A landscape with many valleys, sampled at points; each row gives a point and its height.
A ball rolls from a point to the lowest of its 2 nearest points, and stops where none of them is lower. Distance is the straight distance between rows; heights are no part of it.
Fari: [ 19  28 -41   9  27   1  24  -1 -28   4  63  12   1  -7  -3  17 -12   8
 -34 -15   3 -17  17 -10 -33]  height 123
Pomut: [-42  -5   4 -17 -40   0  -2  -5  35  -6  -7 -11  21   6  -8  28 -14  10
   8 -29 -35   3 -17   0  24]  height 254
Bonir: [ 20 -20 -21  16   1  -4 -51  -9 -31   0  -5  -6  32  -1  29  33 -22 -31
   1  -8 -32 -18  48  11  10]  height 291
mib: [ 27  38  -2 -14  23  -9 -29  -5   2   4 -41  -3   4  19   9 -26  22 -27
  -7  31   2 -14   2   5 -31]  height 258
fir: [-21 -10  17  19 -18   4  44  20  34  11  28 -21  -3  11 -21  -2   0   5
  11  -9 -24  24   2 -16  15]  height 452
Lib: [-54 -13 -17   8  23  24  31  -7  -4 -28  36  17  28 -20 -18  49 -23   0
  -7  -5 -29  49 -24  10  20]  height 493
vap: [-33 -19   4  14 -19  53  13  13  14  -1  -6  19  -8  17  -4  24 -17   7
  -4  -6 -24  65   9  20  46]  height 460
pobuz: [ -7   2 -41  21 -16 -10 -14  10 -44 -14  33   8 -14   5   7  56 -21   6
 -35 -21   9 -33 -21  -1  15]  height 366
Doke: [ 10 -10  17  19 -85   2   1   3  33  20  -1  23  27 -24  -2 -14 -23  37
  20 -25  33  -7 -21 -13   3]  height 754
seguf: [-36  -3 -16  -5 -16  25  29   5  31  -8  -1  14 -20  -5   8  29 -14   4
  -7 -22 -24  39  24   6  33]  height 522
Lirul: [ 38   7 -32 -34  26 -29  -2 -34  -9  19 -41  -6   2  13 -14  27  -9   9
 -20  10 -15 -23  -5  22 -19]  height 143
davib: [ -7  13 -15   8   8  -7 -29  -8 -23  -1  33  -9  35  -1  10  30   0 -13
 -11 -25 -23 -19  29   2   4]  height 255
Roto: [ 20  18  13 -13  38  21  39  -1  -6   5   0   6 -40   4 -12 -22  30  18
  -8   7  19  -1   2  -2  -7]  height 550
zikuv: [-16 -26  27   8 -51   5  13  19  23   7  35   8  -7 -11   6 -68  12  15
  40  -5  17 -17 -23 -19  17]  height 228
Gar: [ -1   5  33  -2 -24  15 -33 -17  12  -1 -23 -19  14   3  -1   0   0  -9
  21 -27 -13  -4  17  -5   4]  height 325
vavu: [ 34  14  13 -26  14 -25 -13  12 -22  40  -3 -25 -20  18 -13 -33  57  27
  -4  66   1 -10 -30   5 -21]  height 461
rofof: [ 54 -18   0   0  27 -19 -13 -35  24   5 -59  -2   5  33  -8  -2 -14 -16
  -9  60 -27   5 -10  29 -22]  height 568
fozul: [ 26  10 -34   8 -35  19 -42  -5 -37  -6 -28 -31 -18  -3  -4  30 -24 -17
 -23 -15  17 -10   5   7   0]  height 304
niro: [ 40   5 -12   2  11   7 -30  19 -39   8   1  -4 -17 -18  26   8  19 -16
  -6  18  19 -27  41 -34 -16]  height 295
Ped: [ 18   7  10 -18   7 -32 -26 -42  32  -2 -62  11   7  27 -15   1  -1  -5
  -2  21  -2  11 -23  37 -22]  height 504
Kopep: [  8   2  10  -5  17 -35 -17  16  34   4 -29 -13  -4 -13  29  -5  27 -14
  18  24  14  -8  41 -15 -27]  height 505
lolom: [-11   7  13 -16 -40   9 -25 -35  32  -6 -42  12  36 -11  -7 -29 -44 -15
   5 -27  15 -10 -11 -14 -24]  height 256
zor: [ -3   5 -29  38   7  17   0  19 -33  -3  22  21 -37 -11  25  41 -12   3
 -34 -16  31   0  28   5  16]  height 380
bag: [ 13  -2  48 -19  -7 -32  13 -22  32  -8  13 -14   5  22 -32  -5  19  23
  22   5  11   3 -29 -14 -21]  height 635
Gab: [-22 -34  15   0 -30  32   3  16  14  -6  27  -5 -37 -13  14 -87  31   6
  35 -10  -5  -3 -27  -6   5]  height 158
fot: [-13 -19 -49  16 -23 -10 -45   9 -47 -17  14  15 -17 -13  17  58 -36  10
 -27 -26  14 -11  -4  28  37]  height 315
famo: [-23  14  31 -28   9  27   7 -11  -4 -15   5  16 -10 -10  11 -58  21  -2
  21 -25  -1 -30  -8 -17   6]  height 156
navi: [  9   7  23 -19 -19 -51   0   1  49   5 -32  28 -14  10  22 -24  14   4
  32  25  30 -24 -14 -18 -19]  height 603
zeto: [ -1  -1   1  -4  -1   6  30   8   6   4  31 -21  -2  10  -9  26  10   4
   2  -7 -28  -5  19 -26  15]  height 395
Rara: [ 57  14 -15 -27   7  -7 -25  18 -35  40 -42  10 -26   7   6 -26  28   6
 -24  79   8  -7   2 -19 -33]  height 674
Kaz: [-16   7  11  32  51  18  37  13 -29  -9  35  21 -10 -14   7  -5  20 -12
  -1 -10  12   7  17   1  13]  height 591
Fuv: [ 39  -8  29  -7 -14 -19 -13  -9  22 -11 -10 -21  -7  19 -17  15  34   2
  26  10  -5  -1   0 -18 -24]  height 644
pog: [ -9  -2   8   2  12  21  18  37 -28  -8  32 -15 -36  -2  23 -25  62 -11
  16  21  -6 -15 -10 -12  16]  height 466
kag: [-32  -3 -13 -27  -7 -41  -6 -33  33 -27  -2  36  37 -22  15  20 -35 -10
  13 -21  -8 -14   4  -9 -12]  height 303
Dige: [-50  -5  11   0 -35  21  23  11  30   4  38  27  24  24  -1 -11 -27  -6
  -1  -3 -21  21  -1 -23  39]  height 108
kap: [ -8   2  51 -15  26 -16  12 -10  12 -16  -1   1 -18  -3   7 -19  39  17
  24   1  29 -10  -6  -1  -2]  height 248
tusu: [  0 -22  13  31  -5  33  11  46 -24  23  36 -21 -15  19   1 -12  33  -4
   1  18 -10  12  30  -4  42]  height 559
tel: [ 17 -11  12  10 -41  13 -53 -26  19 -13 -35 -27  19  -1   2  -5 -26 -34
  22 -13 -16  25  29   8  -6]  height 367
leze: [-18  25 -25   4  17  24  19  -4 -22 -15  63  16  27  -8 -10  21 -16  -2
 -24 -30 -27   4   8  -3 -10]  height 165
pozed: [ 13  -9  31  -4  -5 -27  19  23  29   4  28 -24 -33   5   0 -47  47  34
  40  28   4   4 -45 -14 -20]  height 547
zek: [-28  21  22   5  37 -12  35  -5   9 -18  37   0  10  -3  -4  -2  12  -5
  -6  -5  15  13   3  -7  -4]  height 618
zopun: [ -9 -11  -7 -33 -27 -37   1 -22  58 -13 -37 -13  10 -11 -32   9 -18  29
   5 -15   7  24 -30  23 -19]  height 837
Vuki: [-43 -28  49  47 -27  28   8  23  32   8   3  24   8 -13  -8 -41  -7  13
  19  -9  31  45 -12   7  28]  height 729
Venon: [-44  10  41   1   3  54  -1  -2  -7 -16   8  23  -4 -14  10 -48   8 -10
  12 -24   4   4  -3  -4  27]  height 210
nor: [ 34  14 -42 -12  14  -7 -13 -21  -9 -17 -38  18   7   4  22  28 -20 -30
   1  -3 -41 -30   3   0 -25]  height 388
bon: [-23 -21  27  11  10   5  -2  15   4   7  40  11   9  25  22  11  10   4
  -2  11   1  33  52  12  47]  height 456
bug: [-46  -1  24  -4  10  24  56 -20  27 -10  16  43  20 -17 -26 -12 -37   8
   0   0  25  15 -39 -39  -7]  height 654
zub: [ 11 -10  42   2 -31 -32  11   2  45   2  18   0  -4   4 -17 -40  20  31
  33   3  32  -3 -35 -17 -17]  height 594
rodo: [-54 -27  30  23 -19  49  30  -3  33  -2  -2  43  17 -15 -21  -1 -37   8
  11   0  15  36 -29 -25  18]  height 606
dup: [ 40 -18 -52  28   0 -12 -43  -3 -37 -31 -26   4  -2  -9  28  42 -31 -41
 -17  18  -1 -22   7   7 -19]  height 237
mafu: [  6  30   0   5  55  30  40  -4 -33  -1   8  29 -30 -11   7  -7   7  12
 -18 -14  18 -11  10   1  -5]  height 571
zumoz: [ 26  -6  11 -13  18 -53  -7  -2  51   2 -46  13  -4  11  21  -9  12 -15
  19  57   7  -3  10 -13 -36]  height 551
dip: [ 14  21   3  18 -21  22 -47  21 -32  18 -28 -29 -11   0  28   7  15 -20
   0  -3  -3 -21  25  -1  10]  height 421
fitu: [ -3   0  -9  50  15  14  55  24 -29   6  20 -21  -5  17 -39   9  12 -24
 -17   0   3  22 -22  -3  11]  height 414
Dur: [-26  -4 -33  15   7   7  20  16 -27   8  43  24   6   9  24  52 -18  16
 -18 -15 -36   8  17  23  41]  height 320
Febu: [-48 -26  10 -22 -11  37 -24 -14  14  -8  -6  14  13 -17  19  27 -41  22
  -3 -17  -7  54  32  29  44]  height 615
nukiv: [-44   2  34  -8 -29 -11   5   6   9   0  45  13  29   9  14 -29   1 -13
  24  -3  -4 -28  -9 -31  30]  height 299
gupub: [ 14  16  19  -4   0  14 -32 -38 -15 -20 -48 -20   1  -7 -12  26  -1   1
  -7 -24  22  15  -4  30 -16]  height 420
pade: [  3  15  16 -39  -7 -56  20 -21  54  16 -21  20 -14  24   0   0   0  21
  14  28  11  -6 -16  -6 -16]  height 655
ror: [ -6   3 -37   3  12 -38  14  -3 -25 -16  57   0  11 -18  11  64  -9  11
  -8 -16 -21  -2   3  21  -2]  height 236
lebel: [-15   9  24 -13   3 -21  15   8   2  -4  54  -4   6  11  22   6  18  -8
  26   8 -26 -19  10 -36  16]  height 346
Nozuv: [ 38  28 -27 -19  43 -42 -10 -24 -35  38  17  19   1  13  -8   9  -2   9
 -37  46   8 -25   3   2 -27]  height 185
zaba: [  6  -8  13  12 -46 -35 -29  19  55  10 -13 -25  14  13   5 -11  11  -4
  29   2 -12  -4  -2 -16 -14]  height 702
Fop: [-39 -36  32  22  37  11  36  12 -23  10  47  27  20  -1  -6 -39   0 -25
  30   8 -18  30  19 -11  38]  height 557
Misot: [ 53 -15 -31   3  15   4 -17 -12   3 -12 -56 -14 -12 -15  27  18 -28 -37
   7  21 -19   0  42  -1 -29]  height 175
pag: [-55 -13  30  40  18  26  23  19 -14   4  11  19  31  20 -19   2   0 -23
  12   5 -23  47 -17   6  40]  height 718
Famuf: [ -5  10  37   5 -16  35 -41  10 -24   9  -1 -23   0   8  17 -27  28  -9
  17 -17 -11 -13  18   2  27]  height 376
derob: [-22 -39  30  14  13  21  19  31  -6  19  39   3   2  26   5 -32  15  -3
  18  18 -17  28  38   2  49]  height 512
kufe: [ 58 -15  13   2   7 -16 -17 -18  20 -10 -53 -14   6  26  -5   7   3 -19
  18  29 -23 -10  -6  -4 -38]  height 611
Mude: [-24 -28  21  27 -70  36  35  22   7  28  35  41  43  -6  -6 -40 -28  18
  12  11  29  14 -21 -16  40]  height 319
neto: [ -4   1  42  -1 -41  22 -20  -5  28   5  -2  -9  11  -7 -16 -51  -6  14
  24 -34   6 -10  -6 -20  -6]  height 262
gusiz: [ -9   2 -11  34  20 -16  35  16 -39   1  51  16 -12   4  22  62  -3  11
  -3  -5 -13 -15   1   0  22]  height 297
bolas: [  8  41  -3 -15  33  -2 -14  -1  -9  -7   8   2  -2  -1  12 -27  32 -18
 -12   6  18 -17  20  -6 -20]  height 296
Lil: [  7 -23  14  19 -70 -33 -19   0  59  11  -5 -10  27  -5 -12  -9 -21  21
  27 -19   8   0 -14 -13  -8]  height 726
giful: [ 17   5   7 -27 -18 -27 -26   4  34  29 -40  17 -13  -1  18 -90  17   6
  25  32  20 -28 -23  -3 -34]  height 46
lor: [  4  30  -1   8  39   9   6  -6 -44   1  11  18  -6 -11  19  19   5  16
 -13 -30   8 -39   9   1  -8]  height 588
lezep: [  6  -7  12  23  36  20  58  26 -41   8  -5  -7 -42   5 -16 -27  41  -4
  16  10   2  -6 -36   4   9]  height 405
notok: [-10   9  25  23 -13  32  -9  16  -1  -5  -7   2 -32  10  24  27  26   1
   2  -7  11  22  22  16  35]  height 337
Kofo: [ -9  24   3 -19  21 -20  30  32  31  30  -3 -32 -16  -3  11 -27  28  16
   9  16  -2 -17  11 -14 -13]  height 483
Kip: [-40   8  32  -5  -5  -3   2 -15  34 -21   4   6  22  -9  -9  -1  -3   3
  -4 -20  27  13  -3  -9  -2]  height 652
moti: [-34 -39  42   7   4 -14  58  13   8  -2  47   9  -9 -13   5 -45   6  -8
  47  11   4   1 -16 -24  30]  height 610
Notu: [-15  10   8  21  16  30  -5  11 -47   8  47  -5  22   6   6  -2   8  -6
 -15 -20 -14 -17  23  -4  31]  height 293
neviv: [-49  25  -2  -4   0   9  24  -5  11 -19  49  22  25   3   5  15 -16  -8
  -7 -19 -32   7  -5 -18  12]  height 223
Toged: [-34 -22  22  32  -4  48  29  26  10  24   6  13   4  -5 -28 -65  -7 -18
  24 -16 -19  37   4 -13  24]  height 427
muti: [ 45  10 -13 -17  32 -13 -22  11 -54   4  -5  13  -9  -5  27  -8  28  -9
  -1  34   7 -47   6 -32 -33]  height 324
vaf: [ 16  29  -7 -17  46 -14  -1   4 -57  21  12   1 -23  11   7 -23  31  19
 -24  36  26 -46 -27   1  -7]  height 329
gida: [ 18 -33   1  18 -31 -18 -34 -15  57 -22 -51 -15  18  -7   5 -12 -35 -36
  23   2   2  18  10  14 -22]  height 402
lasa: [-26  -6  29  16  -3  34  45  11  36  10  -4  11  -5 -15 -26 -57 -13  12
  17 -22  12  17 -12 -15  -1]  height 478
kuval: [-19  -4 -23 -15  -6  19  -8 -12  10 -17  -9   1 -12 -33  13  39 -18   6
  -9 -29  -4  39  43  24  19]  height 566
Lita: [-45   2 -20 -35   8 -37  25 -24  35 -23  19   7  28 -31  -5  27 -31  13
   2 -21  -6   9  -7   1  -7]  height 246
Foma: [-72 -22   2   6  -5  43  17  -7  26 -19  22  46  28  -7 -13  23 -37  -4
  -5   8 -16  52 -27 -15  30]  height 552
kuro: [-16  37  -6 -24  40 -62  15  -7  30  14   8 -14  12   7   8   6   6   1
 -14  15   8  -2   8   8 -22]  height 911
Sedot: [ -3 -21 -34 -44 -11 -39  -9 -21  46 -37 -43  -1  15 -30 -18   6 -26  -9
  15 -11  -7  19  -5  24  -5]  height 859
rad: [ 21  15 -47 -31  29 -17 -17 -39 -32  -5 -27   1  26  -8 -17  22 -26   2
 -29 -19 -16 -21 -17  33 -25]  height 193
Sitel: [-22  -1  20  13 -10  50  -2  33 -18   2  11  -8 -32   6  20 -47  44  -7
  22  -3 -21   0  -6   5  36]  height 425
Zad: [ 62 -38 -60  -6  31 -22  -8 -13 -20 -30 -53  -7  -5 -10  -2  18 -41 -19
 -15  36 -12  -9 -15  48  -8]  height 328
Vol: [-22  -5 -14  33  30  12  57   0 -30 -11  34  -1  18  -2 -38  37 -14 -20
 -17  -4 -13  39 -24  -3   7]  height 450
Puvi: [ 52 -35 -48   6  30 -42 -31 -23 -32   8 -47  -4   1   9 -13  16 -43  -7
 -39  46  11 -26 -22  30 -19]  height 300
sodir: [-30  -6  -9  24   1  32   0   9 -26   8  38 -21  36  11 -15  17  -9  -6
 -32 -18 -18  20  19  12  36]  height 331
neb: [-11   3 -43 -36  15 -41  20 -15   4 -29  26 -16  22 -28 -16  42 -11   7
  -6 -18 -22   9  -1  19  -4]  height 186
pumo: [-23  30  -1 -18 -17  13  18  -6  23  -9 -21 -14   4  11 -18  18   0  14
  -9 -28 -25   1 -34   5  -1]  height 338
Lem: [  0 -22  -5  -3  -7   3 -51 -11 -19   6   2 -11  26   6  25  30 -18  -4
  -6 -11 -11  17  64  28  31]  height 330
torud: [ 14  42 -35  -3  31 -33 -17 -11 -24  -2 -17  19  -7  10  19  39   9   0
 -34   8  18 -23 -13  23 -24]  height 159
Mikon: [ -4 -13  21 -30  -4  18  12   3   3  -6   7 -12 -39  -5  15 -66  45  17
  36  -1 -10 -27 -28 -12  -8]  height 85
bezu: [  9  33 -21   1  19 -18 -31  -9   0 -14 -41  -8  11   7  11  18  11 -32
 -21   3   7  -5   2  21 -25]  height 211
Dun: [ 24 -17  -3  -4 -40 -22 -21   0  37  -9 -20 -35   1  11 -12  34  14   2
  23  -5 -30   9  -4   0 -12]  height 675
bisat: [ 15  -9 -53  15 -32  -5 -60   1 -44 -18 -10   6  -8  -2  25  50 -24 -27
 -20  -4   1 -13   9  14  15]  height 267
dofil: [ 28   9  23   4  -5  -7 -42 -28  17 -11 -59 -29  12  12 -21   2   3  -1
   8 -12   2  14 -21  33 -32]  height 453
Rup: [-21 -26  30   2  36  12  47  -1 -20 -18  57   4  -8 -10  -6 -43  22 -17
  31   3  -9   2   1 -21  18]  height 584
Keba: [ 47   5  -2  -8  -7  15 -24  -7  -3   0 -29 -16 -22  -4  11  14   5 -17
  11   4   0  -1  47 -21 -20]  height 241
Talo: [-43 -10  22   2 -55  10  25   6  13  12  42  34  44   0   5 -18 -31   2
   6   3  16  -9 -14 -31  35]  height 227
nido: [-15  17  20  26  11   1  54  24  17   6  14 -28  -7  19 -32 -13  18   1
   4   0  -7  22 -33   2  -1]  height 469
delu: [ 38 -24 -38 -16   2  -6 -10 -20 -14  -6  -1 -36  10 -16 -24  34 -17  -7
 -16 -17  -4  -8  36  -1 -13]  height 260
Zom: [-26  -6  15  25   3  59  16  16  -8  14  25  -9  17   6 -20 -30  -6 -13
 -11 -16 -14  32  28  -2  29]  height 377
Sesa: [ 12  -7 -46 -35   9 -51  -5 -25  46 -27 -43   4  14   4 -14  -2 -21 -28
  -6  30 -15  17 -15  34 -22]  height 879
tum: [ 28  23 -56 -11   5 -19  -3   3 -28   6   0   2   2   4  15  39 -13  -8
 -14  -7 -32 -50   1 -18 -22]  height 416
Rori: [ 15   4 -24 -29  14 -24   6 -19  22   3 -15 -28  13   0 -14  16  -6   1
  -8  -9 -16  -8  19  -1 -24]  height 213
gebe: [  4   9  24   3  13  48  41   5  16   5 -15   2 -37  -4 -14 -27   8  13
   9 -19   2  15  14 -10   2]  height 519
tadak: [ 40  27 -14  10 -24  29 -15  23 -18  28 -35 -42 -40   4  -5   0   3  17
 -20  -1  19 -10   1  -1 -21]  height 623
tufe: [ -6  -4 -18  33   5  44  11  -5 -45 -17   4  24 -27 -16   1  45 -30   7
 -36 -30  25  20   3  12  22]  height 415
patas: [ 15  32   3  -6 -13   6 -26  18  30  24 -34 -39  -9   1   1 -37  14  -1
  10 -10  -5  -6  13  -4 -30]  height 567
fam: [ 46   6 -24  13  18 -26 -45 -11 -31  26 -46 -14   4  22 -14   1  -7 -15
 -46  50  25 -18 -12  24 -27]  height 270
temo: [-40   5  42  27 -15  39  -7   7  26  -7 -10  -8   5  -6 -14 -11   2  11
   2 -25  12  37  -9  11  15]  height 690
dezot: [-31 -22  42  52  33  16  39  16 -22  -2  -1   8   9  -2 -32  -8  28 -23
  31   1  -1  40 -25   6  22]  height 686
fura: [  9   0 -27 -24   0   6 -30 -32 -30 -39 -41 -10   8 -32 -16  43 -15   0
 -12 -25  10  16 -11  39   2]  height 390
lev: [ 57  -4 -13  -8  46 -35 -17 -17 -43  43 -26   9  11  23  -7  -1  -7  -1
 -24  66 -13 -45  -6  -4 -24]  height 226
ketof: [ 26   4  10 -25  26 -32   5  22 -31  15   8 -36  -8   3  10  -6  55  12
   9  47  -1 -32 -16 -24 -24]  height 422
zafo: [ 51  15 -28 -14  29  -6 -16 -15 -28  22 -35   0 -13   2   8  11 -14  -1
 -23  11  10 -34  21  -6 -29]  height 75
sozik: [ -4 -29  23  38 -61   8  33  23  13  15  49  14  28 -23 -19 -63  -6  23
  26  -6  36   4 -42 -15  14]  height 310
raru: [ -9  -3  15  -4  12  -6  -2  10  27   8   6  -8 -12 -21  20   3  15   1
   7  -5  10   4  65 -14   7]  height 463
peg: [  9   9  -3  38 -10  37  14  23 -24  -1  13 -23 -26  10 -26   6  17  -6
 -29  -6  28  10  -1  -1   8]  height 369
rin: [ -6  19 -28   4  15  -3  22 -13 -40 -25  20  16  -6   5  -8  55  -8  17
 -35 -18   7 -12 -41  13  -1]  height 413
sogo: [ -3   4 -21  12 -27  37 -28   1 -32   1  15 -21   4   4  -6  29 -12  -8
 -35 -22  -2  10  21  10  26]  height 345
baf: [ 21  17  11 -35  14 -17 -36   4  17  26 -40   6 -24   5  15 -76  44   3
  13  54   4  -6 -12  11 -30]  height 133
lenib: [-36 -16   7 -20 -34 -10 -16 -23  33 -11  12  37  32 -14  17  10 -35  -5
   4 -19   4   3  28 -19  17]  height 357
Goze: [ 13  -1  17 -20 -38  -2  -5  -9  22   9 -10  20  -8 -16   5 -90   6  15
  25  -6  43 -31 -24  -7 -21]  height 134
rimu: [ 67 -10 -51   0  26  -4 -21 -12 -25   6 -49  -1 -15 -13  14   9 -44 -19
 -28  34  10 -11  26   2 -41]  height 121
Gegi: [  6  20  -5  -6  18 -11  40  25  -2  25  11 -40 -10  10  -4  12  21  14
  -7   5 -14 -23   3 -18  -7]  height 442
miv: [ -4   5  36  18 -26  20 -14  22  32   2 -12  -8 -38  -2  20 -11  28  17
  25 -11   6  20  16   2  12]  height 257
lin: [ -5   3 -23 -22  -3 -14 -24 -28  16 -28 -21  29  19 -11  25  29 -23 -26
  15 -24 -37  -8  18   0  -7]  height 349
met: [ 23   5 -31  14  11 -13 -22   9 -26  -4  23  14 -15 -14  28  45   5  -1
 -22   1  18 -16  39  -9 -12]  height 336
votu: [-59 -36  45  39   0  32  10  21   6  14   2  44  30  12 -13 -34 -11 -12
  24  13   4  51 -17   2  41]  height 759
zube: [  0   0  50  16   4  11   6  12  20 -14 -14  -3 -39  -2   4 -21  48  28
  29  -8  25  15 -20  15   3]  height 163
vuf: [ 19  16  29  -4  17 -20  16  18   5   4  11 -20 -35  24  -6 -20  64  29
  13  44  17  10 -40  10 -12]  height 517
Bula: [ 21  18  -8   7  27 -12  -3   2 -51   9  20   2 -19  21 -12   2  -2  16
 -38   5  38 -55 -31 -17 -13]  height 294
vik: [-29 -24   8 -29 -38   3  22 -23  51 -19 -16  15   6 -24 -24  22 -30  36
   8 -19  16  22 -25  -5  -1]  height 808
tev: [ 44  -8 -25  -8   2 -17  -8 -14 -22   0   6 -30  -4   9 -32  33   1   0
 -35   7  26 -12   2  -8 -22]  height 298
voro: [  9  37 -11  -4 -19  33 -11   4   9  11 -27 -38 -13  -2  -6  -7  -1  -2
 -18 -28   0   8  19   6 -14]  height 595
sutep: [ 18  -1  -4   2  42   2  45  26 -48  22  15 -15 -46   8  -8 -30  37  17
 -16  41  24 -19 -32  -3  -3]  height 365
let: [ 36  29 -45 -13  37 -29  -9 -19 -15   3  29  16  16   0  -3  11  -6  -7
 -34   7   4 -14  25   4 -52]  height 155
Senu: [-10 -16  23  17  -1   1  23  40  -4 -10  37 -36 -31   5   7 -41  61   1
  38  24 -13   5 -38   0   5]  height 501
fesi: [-37 -26  42  45  11  -7  45  25  11   6  11  -4   5  -7 -28 -54  16  -9
  44  -4   1  29 -44   1   9]  height 653
kedo: [ 19  11  18 -30  23 -42  11   1   1  -4  19  -9  -2  11  16  11  31  -9
  27  27 -13 -29   4 -39 -18]  height 386
Ved: [-22 -12 -16 -21  -9  13  -2  -9  -9  -7  31  11  19   4   7  47 -15  11
  -6 -22 -47  11  22   4  39]  height 245
meba: [  3 -32 -43 -32 -14  16 -18  -1 -35  -1  26  16  10   1  15  46 -34  25
 -10 -20 -39  19  36  30  50]  height 321
fube: [ 35 -15 -45 -17  11 -17 -22 -22 -27 -28 -68 -16  -5 -29  -2  32 -30 -17
   2  -9   3   0  -2  51  -4]  height 362
bik: [-13  21  -5 -37 -13   6 -14 -33  25 -16 -41  -1  23  -1 -15   3 -22  -6
  -3 -31 -22  -5 -21   2 -18]  height 311
sir: [-20 -10  10  -3 -76  23  14  -5  50  -2  -3  27   4 -10 -13   3 -35  29
   8 -23  11  13 -26 -22   7]  height 782
para: [ 48  22 -14  -6  -6   0 -26  25 -28  30 -43 -22 -25  11   2  -5  22  10
 -21  38  18 -24 -13 -11 -30]  height 649
rakub: [ 17  39 -19   5  13  22  -4  11 -27  -4  11  -6 -21   7  -3  -4  17  -8
 -39  -2  34 -11   7  -6 -13]  height 326
Nakam: [-11 -15  25   3 -23  -1 -46  11   9   8  10 -15  19  25  19  12  16  -5
   5   2 -11  19  43  12  34]  height 389
tud: [  6  22 -42 -29  34 -71   0 -23  27  -3 -13  -3  17   9   4  20  -5 -19
 -14  34 -12   6   0  21 -32]  height 896
zagap: [-24 -23  32  -6 -17  -9   5   1  38   9  19  13   7  -7  16  -4 -10  10
  20 -10   7   1  46 -21  29]  height 417
Dokub: [  1  12  26 -12 -19 -15 -21 -13  32   3 -26   1  23   0  -5 -61  -4 -14
  16  -8  23 -28  -7 -12 -24]  height 200
sug: [-35 -27   6 -34 -34  15 -12  -2  19   7   6   6  25  32  12  20 -27  25
   3 -14 -42  23  14  11  51]  height 94
dafim: [  5  21 -45   1  13  -5 -20 -16 -38  -5  15  -6  23 -21  -4  32 -23  -1
 -34 -39  -2 -23   7  16 -20]  height 224
Par: [ -6  -8   1  33 -11  58  10   9 -20   0 -12   5 -30   1   1  35  -8   3
 -17 -17   5  41  18  22  36]  height 396
diz: [ 32  -5 -62   2  13 -39 -28 -11 -34 -18 -19  26 -17 -11  17  49 -24  -3
 -21   3  14 -30 -11  20 -26]  height 204
kov: [ 15  10 -30   9  20 -14 -15 -16 -49   2  25  -1   6   3 -19  17 -34  14
 -46 -28  26 -47 -17  -3 -26]  height 253
bebi: [  1  24  15  -1 -11  -5   4  24  50  26 -10 -17 -20   2  -2 -60  21  29
  11  -6   9  -3 -16  -5 -23]  height 529

Call two points neighbours if one is among the 2 nearest of the other. Go from one point of each pair to the other, from neighbour to neighbour, staying as low as possible. Name the highest point that can't be avoided.
Ved, giful -> pumo
Gar, zube -> tufe
niro, sug -> sogo
neb, sug -> Dur
Dige, Fari -> neviv
Fari, Mikon -> Mude
torud, giful -> mib
